A landscape with many valleys, sampled at points; each row gives a point and its height.
From any point a ball rolls to the lowest of the 2 points nearest to it. It stops when none of these is lower. Distance is the straight distance between rows; heights are no part of it.
Dilu: [ 14 -19  -9  -9 -17  12   8 -27 -17 -16  16   6  12 -19  11 -30 -11 -19
   4  14 -14  -5  -7  27   5 -11 -10]  h=3.81
mupe: [-28  32 -40   3  12 -18 -40   3  22 -24  33 -29 -41  24  -9  -4   5  -7
  12 -13   5  49  10 -13  11  -5   5]  h=1.21
nafun: [-26  17  -5   6   7 -21 -15   8 -18   7 -11   0 -24   8  -8  19 -16   4
   6 -42  17  15  -8  -9   5   5  -8]  h=5.30
diz: [-10  27  27 -14  12  14  -4  22   5 -18 -14   0  10 -32  -7  22   4  -7
  23  20 -15  17   7  14   3 -14  17]  h=7.71
Gere: [  9 -37  -9  -1 -28   8  18 -37  -2 -16  13  -6  -9  -8   8 -15 -11  16
  -7  17   7   4 -34  51   9   4 -15]  h=3.30
sasoz: [-14  52  21 -22   5  -5  -8  10   8 -15  -7  -2   1 -28  -4  13  -8 -25
  12  -2 -14  27  26  23   3   2  24]  h=7.78
kepe: [ 16 -20  -2 -13 -31 -15 -15  45 -12  24 -24  25  35  28   3   2   6  36
  15  12 -25 -10  -6 -11 -17 -16 -15]  h=6.96
fasir: [ 15 -34  -7 -24 -41   3   3  29  -6   1 -10  16  41  35  11 -15  11  21
   6  35 -33   6 -22  26   2 -12 -15]  h=3.37
burim: [-14 -25  17  17   4  30  16  10   6  17  -2 -14   7  11  14 -13   5   3
  -3  26  -8 -36 -12   1  -3  21  -5]  h=6.32
fik: [ 10 -19 -21   7  23   0  10  -2   5   9  19 -10   1  28  21 -40  18 -29
   4   3   7 -14 -11  -6   0   7 -29]  h=8.80
gizu: [ 13  -7   4   6  15 -16  -4   3  27  -5  -6   2 -21 -12  -6  30  -8  42
   7   0  24  17 -29  21   9  -4 -24]  h=0.96
ded: [-20 -15 -11  14  12   4 -24   1   3  18   7  -3  -6   0   4  -4  -2   7
  12 -21  -3 -27   3 -15  -5  11  -8]  h=6.00
tebu: [-43  -5 -33  15  30  17 -16   4 -18  -3  26 -27 -19  20  18 -20  22 -12
  15 -21   5  -8   6 -26  13  12   5]  h=5.29
Pibu: [ -3 -11   1   5 -21 -11 -11  -3 -18  34  -4   0   0  23  10 -42  12 -24
  25  -7  -8 -26  -1  22 -45   0  -8]  h=5.81
mak: [-10  -4  -6 -22  16  10  -5  15  11  30  -5  -8  26  -7  20  -8  29 -13
  -5 -34 -16 -34  27 -19  -7  22   9]  h=6.28
lati: [-17 -11 -19  32  -9  -9 -10 -13 -25  19   6  -8 -16  10  -9 -19 -16  -2
 -15 -23  13 -17  17 -20  -5   3  16]  h=4.12
vorut: [  5 -31  -2  35  -9  -8 -12  -6   7  30  -3   8  -1   5   1   1 -22  31
   0  12   8 -37 -13 -12 -22  10 -15]  h=3.23
mikod: [ -2  32  27 -26 -20 -23   1   6  -8  24 -30   4   2   1  -4  10 -17 -20
 -13 -40  -7   9   6  19 -27  15   0]  h=8.06
Zav: [-17  -5  -9  17  -5 -18   8 -18  -7  -2   2  -7 -27   7 -16  11 -22  17
 -22 -16  33  15 -12   9   9   4  10]  h=5.69
denod: [ -5  27 -10 -23  -3 -10   7  -9  12  15   0 -11  -2   8  11 -33  13 -53
  -5 -23  -5  -6  31  21 -22  12  15]  h=4.66
Bavan: [ 42 -12   4 -27 -29  15  17  -7  -7 -12   6   7  41  -2   1 -28   6 -24
 -17  33 -24   5   0  19   0 -20  -7]  h=5.28
Kopus: [ 27  17  -4   0   6 -33  -3 -13  13   1   5  -2  -3  16  -9 -21  -5 -32
 -10  -1  21  -3   6  -3 -16  -9 -15]  h=8.57
vuziz: [-16  27  17  14  31  31   7  11  -1 -23  -3   5   2 -22  -7  15   6 -10
  25  26  -5   5  12  -8  16 -15  26]  h=7.64
Muki: [ 29 -36  -8  20   3  17  12  -1 -17 -15   7  27  12 -13   6 -13  -1  19
  16  44 -17  -7 -20   0  22 -10 -28]  h=2.01
bedub: [-47 -13 -14  35  17  22  -8   3 -36   8  15 -11 -14  11   6 -16   3  -1
  20  -1   0 -23   6 -23   9   9  15]  h=4.91
lifo: [ -5   7  -5 -21 -26 -15  11 -33  -1 -19   6 -11 -16 -10  -6  -8 -15 -11
 -18 -15  21  29 -12  47   0  -4   7]  h=4.84
bal: [-14 -16  18  16  12  41  31  -1  11   4   0 -21   9  -8   8 -10   5  -8
 -22  17  -6 -20   4   2  21  22  17]  h=6.50
ninu: [ -8 -31 -10  11  26  18  21 -11  34  -5  10 -21 -11   6   9  -3   2  12
 -19   4  18  -6 -25  18  30  28 -17]  h=5.98
beb: [-13 -16 -25  11   2   9  20 -31 -39 -18  14   7 -13 -25  -5   0 -12   6
 -17 -10  22  11  -8  13  35  -8  15]  h=6.23
Dasuk: [ 20 -14  32 -26 -43  -6  27 -12   3   4 -19  -4  17  -8  -7  21  -7  20
 -29  14  13   5 -24  29 -16  -1  -3]  h=4.87
nis: [-13 -17  -8  17  29  19  -5  -7  49 -11  15 -23 -13  -7   4  13   8  27
  -1  -3   6  -4  -8  -3  23  24  -5]  h=5.73
Leve: [  2  -7  10  14 -22 -18   7 -19 -41  13  -7   7  -6   2 -10   4 -27   0
 -12  -7  23 -16  -7 -10 -17  -3   0]  h=5.62
nenag: [ -5  11   2 -56  20 -10 -28  13  22 -11   0 -25   1  26  24  14  50  -7
  31 -27 -22 -11 -15 -27 -14  -1 -29]  h=7.50
ber: [ 22 -10   2  16   3  -1  -1  -6  18   0  -7  21  10 -27 -12  18 -13  31
  -4   3   3  -5  -3  -5   1  -8   0]  h=6.60
vif: [ 23 -16   6 -45 -39 -14  11  14 -44   1 -21  27  35  17   8  -5   5 -12
   2  12 -14   0 -15  10  -8 -27 -15]  h=2.97
bugal: [-10  30 -35  -6  30 -21 -19  -4  26  -6  27 -24 -21  25   7 -21  20 -33
   2 -25  14  13  26 -18   8   8  -2]  h=8.07
Luzo: [ -3  39 -22  13 -23 -20 -23 -14  -4 -16  18  -4 -31 -10 -32 -10 -28 -11
 -19 -13  -3  48  36   8  -1   0  36]  h=5.31
kize: [ 29 -16   4 -16 -35 -13  -9   8 -24  17 -18  28  26 -11  -6  10 -18  16
  -1  -5 -19  -8  -4  -6 -17 -18  -8]  h=6.79
Sutu: [-15  -7 -23  34 -12  -2   5 -18  -6  -1  17 -11 -24  10 -30  -1 -14   6
 -43   5  27  13  17 -19  13   3  40]  h=5.25
zaku: [ 16 -32   5  20   1  25  40  -1 -41  10  12   5  10  15  19 -34  11 -23
 -17  24   2 -29 -14 -21  10  17 -23]  h=7.21
lazoz: [ 20  43  15 -22   6 -16 -25  18  46  10  -5   7  14  -4  -2   6  14 -14
   6   0 -28   2  43 -15 -18   5   3]  h=7.39
kulem: [-16   7  -1 -12 -20 -14  11 -29   1   5  -5  -2 -16 -25  -9  11 -23   8
 -35 -48  18  14   1  36   9  20  21]  h=4.98
bul: [-19  36 -16 -24  26 -27 -16  -3  35   0   9 -25 -23  25  13  10  19 -19
   0 -49  13   5  16 -21   2  23 -10]  h=7.86
voze: [-32  12 -36  24  29   8 -34   3  -3   1  26 -11 -17  10   0  -8  13  -5
   8 -27   4  -4  31 -46  12   5  24]  h=5.65
fes: [ 23 -27  -5  13  29  21  18   4   7 -20   2  26  15 -24   2  17  12  38
   8  26  -1   2 -23  -4  27 -10 -19]  h=2.49
Rodan: [  0  27  11 -12  19 -18 -26  21   4  -3 -18  11  -5  -8   0  39  -4  13
  27 -32 -10  14  -4 -24  -1  -4 -23]  h=5.60
Tetup: [  5  -2   4 -17  16  -4 -14  29   5   6 -19  21  19 -14   1  34   2  27
  18 -16 -16   2  -7 -18   8 -11  -9]  h=5.72
tup: [ 36 -10   4  -8  -2   2   8  30  18  21 -16  10  45  15  -3   0  20   4
 -23  18 -13 -13  17 -23  -8 -10   1]  h=6.83
Lum: [-21  30  34 -35  -4   5 -18  27  36   8 -16 -15   6   0   5  28  18   3
  13 -16 -29   2   9  -1 -13  17   2]  h=7.94
Kipos: [ 16  23  11 -11   6   1  -8   5  47   2 -11  11  18 -26 -11  18   2   3
  -4  -2 -18   1  34  -5  -1   8  12]  h=7.27
legu: [  0  -2  16  16  31  17  13  27 -25   4  -3   7   9  17   9  -6  22 -14
  31  40  -4 -16  -6 -32   0 -11 -14]  h=3.50
rur: [ -6 -18  22  25   3  47  31  18 -35  -3   3  -1  11   2  16 -20   7 -14
  10  50 -21 -17 -13  -2  12  17  -4]  h=7.49
puza: [-36  -6   3  17  -8  -2 -25   7 -22  27   0 -12 -13  20   6 -26  -3 -10
  37  -1  -7 -23  -2  11 -28   7  -4]  h=5.96
suso: [ 15 -43  -9 -11 -29  21   5  31   5   0 -10  16  38  16  11   0  13  52
   2  33 -36  10 -23  34  24   3 -10]  h=3.64
rov: [-12  20 -28  24 -29  -5 -20 -12  -4 -23  33 -17 -31  -2 -30 -18 -20  -3
 -11  21   3  52  22  17   3 -14  44]  h=5.17
teg: [  3 -10  10  -3 -17 -22  21  -4  -4  46 -15 -12   4  30  10 -17   4 -12
 -24 -20  21 -34 -12  -2 -42  14  -9]  h=5.44
siz: [-12  13  -5  -2 -20 -34  -3  -7 -21  17 -15   2 -21  22  -2   0 -29 -12
  -5 -52  15   9 -15   6 -20   5 -14]  h=5.13
viv: [-15  15 -52   0  13 -11  -7  -9   0  -8  34 -18 -21  19   2 -37   8 -43
 -17 -16  14  20  28  -9  11   1  17]  h=8.27
fuzor: [ 17 -29 -17  21  17   8   7 -22  -9 -20  12  26  -8 -36  -4  10  -7  33
   5   7  13   3 -21  16  27 -13 -11]  h=2.85
liru: [ 10  -5  -6 -23  34  14 -30   7  41 -27   9  -6   9  -1  17  24  41  24
  32   1 -25  -4  -5 -41  17  -8 -25]  h=2.28
kiz: [-17   4  -5  30   6   1 -27  -3  13   5   2   1 -13 -18 -11   3 -20  13
   7 -15  -3  -6  19  -8  -6   2  12]  h=6.20
gide: [ 11 -17   1  -3 -10  11   1   7 -19  20   4  -5  17  18  17 -52  26 -33
  19  19 -19 -23  -1  15 -25   0 -14]  h=5.64
lifa: [ -7  20 -18 -10 -14 -31  -9 -18  12   1  -1   0 -31  -6  -8   5 -24   1
 -22 -62  13  35  -2  33   4  16  -1]  h=5.08
geza: [ -6  -4  14  29  16  25  15  -6  -2 -16  -3  12 -12 -33 -12  31  -4  36
   7  15  16   7 -11  23  10 -11  23]  h=4.42
Duv: [ -9  -9  -4  -4  22  20  -6   7  15   7  -2   5  21 -27  11   2  10   0
   3 -12 -21 -24  27 -17  11   7  11]  h=6.05
Livit: [ 27  13   4  37   2  -4 -12 -17  25   1  -6  29  -2 -28 -27  22 -22  23
  -9 -13   2  -2  20 -20 -10  -9  17]  h=6.48
taf: [ -3 -13 -14   3 -23  -7  14 -38 -50   3   8   4  -9   4  -3 -13 -19 -15
 -27 -19  27  -9  -7 -11   4  -8  12]  h=5.84
rodo: [ -8  24  14  20  22  25  16  -1   4 -28   7   0 -24 -34  -9  36  10  29
  -3  10  26  30   3  40  21 -10  44]  h=4.56
kebe: [-34  58  -9  -2  19 -14 -17  16  -1 -21  13 -12 -42  17 -18  33   6   0
   2 -20  19  49  18 -35  16   3  23]  h=2.72
biru: [ 21  59  19  -1   4 -22 -21   8  10   9 -14  20  -2 -16 -11  20 -20  -9
   0 -30 -19  22  35 -10 -15   7  -2]  h=6.22
Peb: [ -1  -8 -12 -18 -23  13  14 -21 -31 -11  11  -2  12   2  21 -46  -3 -54
  10   3 -16  -6  -6  37  -8  -7   1]  h=4.06
pugaz: [-10 -26 -12   0   3  -6  25 -24  11  -5   1 -14 -18   2   4   5 -12  16
 -31 -12  34   0 -25  23  22  15   0]  h=5.87
saleg: [  5 -23   4  22  36  28  -2   8  27 -19   8  -4  -7  10   6  20  12  38
  28  44  -2  -2 -31  -7  19   8 -29]  h=1.11
Lavo: [-19  22   9 -29  10  11 -20  12  14  19   7 -29   9  10  23 -25  48 -34
  26 -22 -23 -21  27  -2 -31  17  12]  h=7.85
Giva: [ 13   7  30  34 -17  19  16 -25 -19 -13  -1  18  -2 -17 -27  22 -25  17
  -5  29  24  -3   1 -15 -13 -20  33]  h=4.32
rizag: [ 17 -14  10 -33  -3   8  34  15 -39 -11 -17  15  30   3   7  -5   5 -20
  -5  22  -6   0 -17   3  11 -15 -10]  h=2.68
Keke: [-32  48  23 -27  -3  -4 -29  13  32  -5  -2 -17  -8 -13  -1  18   6 -13
  21 -18 -30  14  24  14  -8  16  16]  h=7.87
nanil: [ 12  27   4 -40   1 -12  10  -3  32   6  -9   0  15 -10   8 -10   2 -36
 -15 -18 -15   2  33  16  -9   8   5]  h=4.96
dov: [ -1  -1  17  29 -27   7  -4 -23 -31   7   1  -4  -2 -12 -15  -6 -24  -7
 -11  15   9 -21  18 -11 -16 -10  28]  h=6.10
roni: [ -5   4 -25  24 -28 -25  -7 -18 -13   7  12  -7 -34  16 -29  -2 -29   9
 -38 -17  23  29  11 -13  -4   4  20]  h=5.50
tun: [ -5 -20  18   1 -14  34  28  -7 -10  -5 -11  -1  18 -23   2  -6  -5  -2
 -20  24 -15 -13  -6  20  12  10  18]  h=6.66
vurav: [ 18 -13   6  14  18   1   6  10  19  11  -2  -1  11  19   0  -8  11  -4
  -1  30   8 -22  -4 -21  -7  -5 -24]  h=2.13
nin: [ -3 -24 -19   7  27  21  32  -5 -14 -23  15  -3  -7  -1  15 -19  -1 -16
  -7   7   8   2 -25   4  40   8 -23]  h=5.99
zup: [  2 -19 -13 -13  14  -6 -10   0  37 -13   4  -8  -2  -1   8   0   1   9
  23   0  -7   6 -26  29  12   1 -33]  h=5.78
ruva: [-10  14   6  19  38   2   1   9  -5  -7   0   1  -6  11  -2  10   8 -10
  20  20  14  -9   2 -33   7 -12  -2]  h=3.18
darus: [ 22   2  27   3  -7  11  12  -4 -15 -24  -8  19   1 -42 -13  24  -1  28
   9  31  10  18 -17  34   4 -26  14]  h=4.26
tafo: [-43  26  -7  10  26  12 -24   2   6 -20  16 -13 -20 -16  -1  22   4   8
  18 -13  -6  16  20 -20  21   4  29]  h=5.09
Foze: [-34 -17 -10  51  -9   9  -5  -6 -40  16   9  -2 -22  19 -14 -11 -18  10
   7  12  14 -18   8 -25  -2   3  22]  h=4.57
gesob: [  1  -9   5 -22  10 -12   6  29 -20  19 -16   8  10  30  16  -2  22 -13
  23  -2   8 -20 -15 -17 -15  -8 -30]  h=7.23
Dugib: [  2  16 -11  39  -6 -11 -17 -16  14  -2   7  10 -26 -20 -27  14 -33  25
 -15 -24  10  16  22  -9   1   0  23]  h=6.35
ropo: [ 11 -48  -6   7 -31  10  -4  -6 -12  -1  -4  26  17 -31   4   5 -16  46
   9  23 -26 -12 -16  26   4  -3  -5]  h=3.45
zatak: [ 14 -23  -7 -24   5  -8  11  28 -19   2 -15  23  22  26  16   2  13   4
  16  18 -10  -8 -25  -9   8 -12 -36]  h=7.13
nati: [ 23   1  12  -3   2  22   1  14  55  10  -7   5  36 -15  -5  -1  16   7
 -12  24 -31 -11  35  -9   1   2  16]  h=7.14
sed: [ 16  11  43   2 -35 -10  25 -23   4  -3 -15 -11  -8 -16 -19  32 -18  22
 -36  13  32  10 -13  25 -17   1  16]  h=4.73
mupu: [ 15  31  19   7 -10 -18 -17  -3  -2  19 -12   7   3 -13 -15  -2 -19 -13
 -11 -21  -8  -8  33 -14 -28   2  12]  h=6.08
zago: [-30   2   9 -22  -5   6   7  -2  10   6 -14  -2  -1 -34  -1  21 -11   6
 -15 -37  -3   9   1  28  12  19  18]  h=5.10
solub: [  4  19 -26  13  -1 -29 -15 -10   5   2  13 -12 -25  20 -15 -30  -8 -30
 -10 -17  16  11  21  -5 -11  -1   6]  h=8.44
Zazuk: [-18 -11  17 -19 -22  16  24  -1 -28   6 -13  -3  10  -8   8 -10  -4 -22
  -2   9 -10 -10 -11  32  -2   0   5]  h=6.77
gudus: [ -6   7  21   5  -3 -13   9   7 -16  24 -25   6   1   2  -6  12 -16   1
 -15 -20  14 -18  -4 -21 -16   5   1]  h=5.43
vel: [ 26 -40  -2  -2 -45  13  20 -49 -15 -17  21   0   2   4  19 -23 -11   0
  -6  38   3  -8 -36  29  -3   7 -32]  h=3.00
muzu: [ 11 -10   4  24  32   5  -6   5  38 -12   1   8 -10 -10  -5  39   4  52
  22  17  13   3 -21  -1   9  -4 -15]  h=0.48
sopob: [-18  17  31  30   7  11  -9  19  -5  22 -14  -3  -1   0 -11   7   2  -1
  14  14   1 -28  17 -27 -24   3  20]  h=3.42
kez: [ 16  35  22  -6  -3 -21 -29  18  -3  19 -22  18  -1  -4  -7  15 -19  -3
  15 -33 -19  25   1  -3 -23  -1 -24]  h=6.31
bovap: [-17 -10 -18  16 -16  -6 -15 -12 -34  -5  19  -2 -14   6  -1 -38 -18 -18
  19   6   3  -2  -2  17 -10 -10  -1]  h=4.37
sisi: [ 25 -14 -17 -36   2  -6  13 -14  22  -6   0  10  20 -18   8 -14   1 -22
 -18 -13 -11   6   5  17  13  -7 -10]  h=5.45
Dedag: [ -9   7  -8   5  29  11 -25   2  37  -8  17 -24  -5   7  11  -9  18  -3
  21   1  -9  -9  10 -16   7   6 -10]  h=9.04
Kub: [ 11   6  -4 -49   5   2   1  28  15  25 -18  11  45  -1  15   2  28 -13
 -13 -27 -28 -11  38 -12   1  10  19]  h=6.51
lirad: [ 23 -55  -5   7 -38  22   1   6  -6   4  -1  20  30   6  10 -13  -3  38
   1  43 -32 -16 -21  17   7   9 -17]  h=3.79
netob: [ 16 -12   6  -1 -11 -18 -13  32 -15  34 -26  26  20   9  -3  14  -3  20
   9  -8 -12 -20 -12 -29 -24 -11 -23]  h=6.87
napiz: [  5 -18  -1  -7  30  13 -10  20  37  -9   0  -2  11  14  12  19  23  29
  20  16  -9  -9 -15 -25  11  -2 -31]  h=1.73
rebas: [-11  22  31 -30  -7 -15  -5  30  15  26 -35  -4   3  12   4  29   2   0
   1 -28 -12   7  -8   7 -21  13 -14]  h=8.01
tur: [ 12   6  10  -3 -15 -17   3 -14  -5  36  -5 -10   3  10   1 -26   3 -30
 -22 -13  12 -26  19  -1 -37   9   8]  h=5.68
fugon: [  4   7   7 -22 -54 -18  13 -43 -17  -4  -3  -5 -14   7  -6  -4 -25 -21
 -16 -33  15  17 -15  33 -23  -3   2]  h=4.95
suvol: [ 18 -10 -10  -1  -9  -9  18 -41 -37 -20   9  12  -1 -26  -7   8 -21   0
 -26 -17  26   3  -2  -9  16 -18   8]  h=6.06
Zovip: [ 25   4   2 -26   9 -15  12  17   1  24 -19  13  33   3   3   0  17 -15
 -20 -14  -6 -18  24 -26 -13  -4  -1]  h=6.67
gono: [-17 -23   5 -24   3  17  26  14 -11  12 -15  -1  18  10  22  -5  10 -19
  -4  -1 -15 -16 -15   9   9  11 -10]  h=6.88
Tuk: [ 29 -26  -2   0 -14 -10   3 -10 -23  -2 -10  36  15 -30  -5  22 -18  37
  -4  -5  -2  -8 -10  -8   2 -21  -9]  h=6.71
sepo: [  7 -26  -7 -28  -8  -5  -6  45   4  19 -20  11  36  46  18  -1  25  21
  12  13 -17  -3 -18 -10   0  -7 -25]  h=7.04
Bes: [-17   6  15  -9  15 -19  16  13  12   3 -19 -16 -15  22   0  18   0   3
  -4  -4  30   3 -29   3   1  10 -21]  h=1.81
kina: [ 21 -19   6  -8 -12  25  15  15 -16  -2   8   4  29   6  18 -40  14 -28
   7  39 -36 -10  -5  17  -4  -2 -13]  h=5.47
kinir: [-10  13 -33  29  13  -8 -23   5  22 -20  31 -22 -37  30 -19 -15  -3   0
   6  23  19  38   9 -10  10  -7   5]  h=2.05
Linu: [ 28 -14 -12 -22   6   1   0   5  37 -12   0   7  20 -19   2   2  10  10
   2  12 -16  16  -4  24  16 -11 -14]  h=5.63
kaved: [ 12  14  -6 -22  13 -17  13 -15  15  -1  -2   2   8 -12  -3  -2  -2 -25
 -29 -20  10  -3  17   3  10   5   6]  h=5.21
gose: [ -6  28  -3  24   4  -8  10 -11  12 -13   8  -5 -31   3 -30  19 -11  14
 -40   1  34  33  17  -6  12   4  43]  h=4.94
nudud: [-19  19  13   7  22 -18 -17  14   0  -2 -13  -2 -30   6  -5  48  -8  32
  20 -31  18  20 -25 -19   3   6 -20]  h=5.46
lag: [ 39   0  29 -47 -47 -12  16 -10  -7  -2 -22  11  30 -18 -11  21  -3   8
 -29   2  -7  19  -7  22 -13 -19   4]  h=4.99
vazo: [-31   5  -9 -13  -8   7  11 -12  -5   2   5 -19  -2   9  17 -36   4 -55
  -1 -11  -5  -2   3  37  -6   7  16]  h=4.33
Ratu: [ 17  13 -26  -2  20 -10   6 -19   5 -20  14   5   1 -12  -2 -17  -7 -34
  -9  -4   9  11  16  -4  20 -13   3]  h=5.51
Tiva: [ 23   7 -14  -6  31 -22 -10   7  18   4   8  -3   0  19  11 -23  20 -32
  16   3  13  -8   1 -15  -8 -13 -32]  h=8.68
Pugem: [  5  -7  10  -3  -5 -30  16   1   6   9 -20  -3 -13  13  -2  28 -16  27
 -10  -8  32   8 -40  23  -4   6 -30]  h=1.37
luz: [-33  14   1 -21  18   2 -12  -3  32  -8  -2 -12 -15 -33   4  42   9  21
  -2 -43  -3  10   2  12  22  24  10]  h=5.26
vomin: [ 17  11   8 -26   9   9 -17  33  53 -12 -12  10  28  -6  -1  33  28  40
   9   3 -28  16  10 -10  15  -9   0]  h=3.19
lidub: [-11   9  25  -2   2  -2 -11  26   2  22 -14 -12   5  15   5  -2  12  -6
  20   3  -7 -20   7  -6 -27   4  -4]  h=3.05
tubo: [-44  16  -9   7  12   9 -16   8 -11 -21  10 -19 -21   0  -1   2  -2  -7
  28  -6   5  16   0   5  14  -3  13]  h=4.85
dobu: [  3  13  13  31 -31   5  -1 -30  -1 -20  16 -20 -30   1 -34  -5 -23   9
 -15  38  23  27   5  20  -9 -12  32]  h=4.78
Masu: [-14 -24 -17  44 -12 -18 -17 -11 -11  32   3  -1 -24  19  -7 -11 -27  22
  -7 -18  20 -27  -4 -15 -17  16  -7]  h=3.68
rereg: [ -7 -11 -15   4  -7  -8  -3  -3 -55   6   8  15  -4  13  16 -35   1 -31
  34  14  -4 -18 -11  12 -11 -11 -22]  h=4.10
pevag: [ -3  15 -12 -42  25 -22 -22   5  39   3   0 -12  -6  18  25  14  34  -4
   8 -53  -3  -7  -1 -29  -3  16 -27]  h=7.66
moma: [-21  16  -6  16 -14   3   1 -13  14 -19  20 -27 -29  -1 -25  -6  -7  -4
 -17  21  14  35   9  34   6   1  38]  h=5.00
Bevem: [-39 -17 -28  20  21   8 -35  -6   6   4  25 -26 -24  23  15  -5  13  13
  31 -25   0 -22  -6 -28   3  18  -9]  h=5.66
Zaser: [ 27   1  17 -30 -29   3  17 -11   6 -20  -5   3  25 -25  -5  -1  -1  -9
 -16  24 -10  17  -5  36  -1 -15   6]  h=5.11
zigub: [  2 -10   5   7   2   6  10  10 -55   4  -2  20   9   8   7 -17   3 -16
  19  31  -3 -24  -6 -14  -5 -16 -16]  h=3.80
fet: [ 29 -17  -2 -42 -50  -1   9  17 -21  -3 -19  19  53  27   3 -16  13   4
 -13  13 -33  11   1  19  -3 -26   5]  h=3.17
zeg: [ -4  14  15 -16  30  -7  26   5  12 -16 -13  -3  -3  -4  -4  19   4  -3
 -12   8  27  15 -14   6  23  -5  -6]  h=2.30
Kes: [ -3  14   8 -35  29 -17 -17  30  -4  10 -11  -9   4  27  19   9  40 -13
  34 -20  -3 -12 -10 -40 -16  -6 -32]  h=7.36
tabop: [ -2 -12   4  36   8  31  29  -2 -43  -4  16  -5  -2   7   8 -36  -1 -20
  -3  33   5 -17  -2 -16  15   7   2]  h=7.37
redoz: [ 16   0  13 -17  18   8  36   1 -16 -25  -5   7  13 -15   5   6   3 -20
  -7  29   9  14 -12   8  25 -13  -4]  h=2.31
Fis: [ 11 -25  -6 -31 -11 -14   6  10  33   5 -13   3   9  25  11  -6   7   3
   4   0  -6   3 -30  33  -8  -4 -34]  h=5.89
vip: [ -5  18   6   2 -47 -26  -1 -29 -35   8  -7  -1 -31  15 -13   4 -39  -6
 -26 -49  18  35 -18  18 -26   6   1]  h=5.03
Sizu: [-19 -27   0  21  -2   7   3   6 -19  29   1  -9  -4  27  19 -26   7  -7
  17  21  -2 -37 -16   8 -15  18 -15]  h=6.13
pof: [  8  -5 -23  12  26   8  17 -19   9 -30  21  -6  -7 -17   0 -12  -5  -9
 -15   5  13  18  -4  11  36  -3  -3]  h=5.77
pumeb: [ 25  50  11 -10  13 -27 -23  11  18  26  -1  -1   8   0  -3 -16  17 -34
  10 -17 -16  -7  54 -13 -39   9   7]  h=7.52
tiz: [ -5  26  -5  20  32 -13 -16   4  23 -25  13  -8 -23  15 -12   6   1  -6
  17  17  23  24   2 -21   8 -16  -4]  h=2.67
gid: [ -7 -18 -28  23  12  20  29 -20 -40 -26  24   1 -10   1   3 -23 -10 -18
 -21   4  18   4  -7 -11  39  -2   9]  h=6.24
Sug: [ -9   2  37  27  -8  10   4  17 -17  11 -18   8  -1   6 -13  10 -12  14
  18  42  -1 -20  -5  -5 -22  -7  10]  h=3.70
mipu: [-42   6 -25  10   7   4 -29   5 -27  -9  20 -15 -17   9  11 -29  -5 -26
  39  -5  -9   8   5   6   0  -7  10]  h=4.63
bis: [ 24   3  32  14 -19  21  12 -10 -14 -20  -4  17  13 -30 -16  10 -10   9
   6  49  -6   1   2  10  -7 -25  23]  h=4.09
tekil: [ 17   8  24  29 -17   0  10 -26   7  -8   1  -4 -15 -16 -24  17 -22  24
 -25  18  25   6   3   9  -6  -6  24]  h=4.55
sumeb: [ -5   5  34  17 -23   8  -1  -1 -32  -8  -8   7  -4 -17 -16   8 -21   4
  16  32   2   3  -8  20 -11 -16  16]  h=3.90
suke: [-37  38 -23  18  15   1 -31   6  -9  -3  16  -5 -25  -7 -10  11  -4  -8
   8 -33  -4  22  43 -36   6   4  39]  h=5.33
Farof: [ 21 -22  -1  -2 -35   0   1 -44   4 -13  11  -7   1 -20  -6 -15 -20   1
 -12   9   0   0  -8  31 -10  -9  -5]  h=3.54
mizal: [ 21 -44  -2  21 -11  15  14 -16 -23 -15   6  33  -1 -36   3  20  -6  54
   6  29  -1  -6 -27  21  12  -9  -8]  h=3.16
zelat: [-25 -11  -2 -14  31  15  -7  -4  40 -10   0 -19  -6 -17  15  38  21  38
   2 -23  -2  -8 -18  -9  23  22  -4]  h=5.48
vanob: [  7  -1  -8 -17  21  11 -18  21   6  -3  -8  28  28 -37   2  23   3  13
  16 -20 -28  -8  24 -27  18 -12   9]  h=5.85
lasiz: [-28  25 -45  12  11 -15 -26  15   1 -14  27 -12 -46  23 -21  20   4  10
  -3 -20  12  55  13 -33  15  -1  22]  h=2.03
dul: [ 39 -18   6   8 -11  16   9  23  39  12 -12  21  45  -1 -10   9   8  36
 -28  28 -25 -14  14 -18  -3  -6  15]  h=6.98
Vave: [-12  -9 -23  16  32   2  -7  -3  18 -15  23 -18 -17  25  13 -22  11  -6
  18   9  14   1 -12  -9  17   4 -25]  h=8.93
veke: [ 24 -31   3  15 -14  -8   7  -6  -7  17  -2  11   9  15   3 -15  -6   8
   0  34   0 -30 -11  -6 -18   2 -24]  h=2.75
lotup: [-23  14 -12  -9   2  -2  13 -10   1 -18   4 -15 -15  -1   2 -15  -3 -30
  -5  -6  12  18  -4  28  12   0  10]  h=4.62
raso: [ -9  47   7 -21  22  -5 -18   8  14  11  13 -17   7  -3  14 -14  31 -42
  15 -13 -11  -5  52 -16 -14  17  19]  h=7.68
Zufil: [ 37 -49 -11   9 -24  15  27 -23 -16 -12  15  19  15   0  16 -22  -6   8
 -12  36  -7 -14 -31   6  12   4 -36]  h=2.58
ladi: [  5  -3   9  -7 -24 -27   9  -3 -12  35 -24   6  -2  17   1   2 -17  -3
 -19 -41  12 -15 -18  -4 -32   7 -22]  h=5.27
lifu: [-11   3  29   5  15  44  23  24 -16  -8  -8   3  23 -11   4   1  10 -13
  14  36 -18  -6   1  -6  12  -3  15]  h=7.57
kosar: [-22  23  -6  27  15  11   6  -4  15 -17  14  -4 -33 -22 -19  37   1  33
 -17 -10  32  35  10  14  26   7  46]  h=4.71
Vifip: [  6  23   8 -36  25  10 -26  18  45 -30  -1   2  16 -16   9  46  37  30
  25  -6 -37   4   9 -35  11  -7  -2]  h=2.78
lud: [ 10 -30  -1 -12  11  23  42   6 -26  19  -3   1  25   5  24 -24  17 -27
 -22  -6  -4 -27  -9 -11  17  14 -12]  h=7.03
zasu: [ 24  13  17  13 -33  -9  -7 -31 -18  21   2  -3   4  -9 -12 -20 -18 -21
 -21  -8   6 -23  30 -16 -35  -4  21]  h=5.90
balo: [  4   7  16   8  14 -12  -9  14  26  12 -12  -5   2  14  -8  12  -4  12
  10   9   7 -11  -3 -17 -16   1 -15]  h=2.66

Call two points neighbours if one is among the 2 nearest of the other. Go from one point of each pair to the other, from neighbour to neighbour, staying as low as possible. Name the highest point that can't be avoided.
vurav / mupe: voze
muzu / Muki: lirad
kulem / vurav: ninu

For each start below, name the point where the ball stops.
Lum: vurav
bal: vurav
suso: muzu
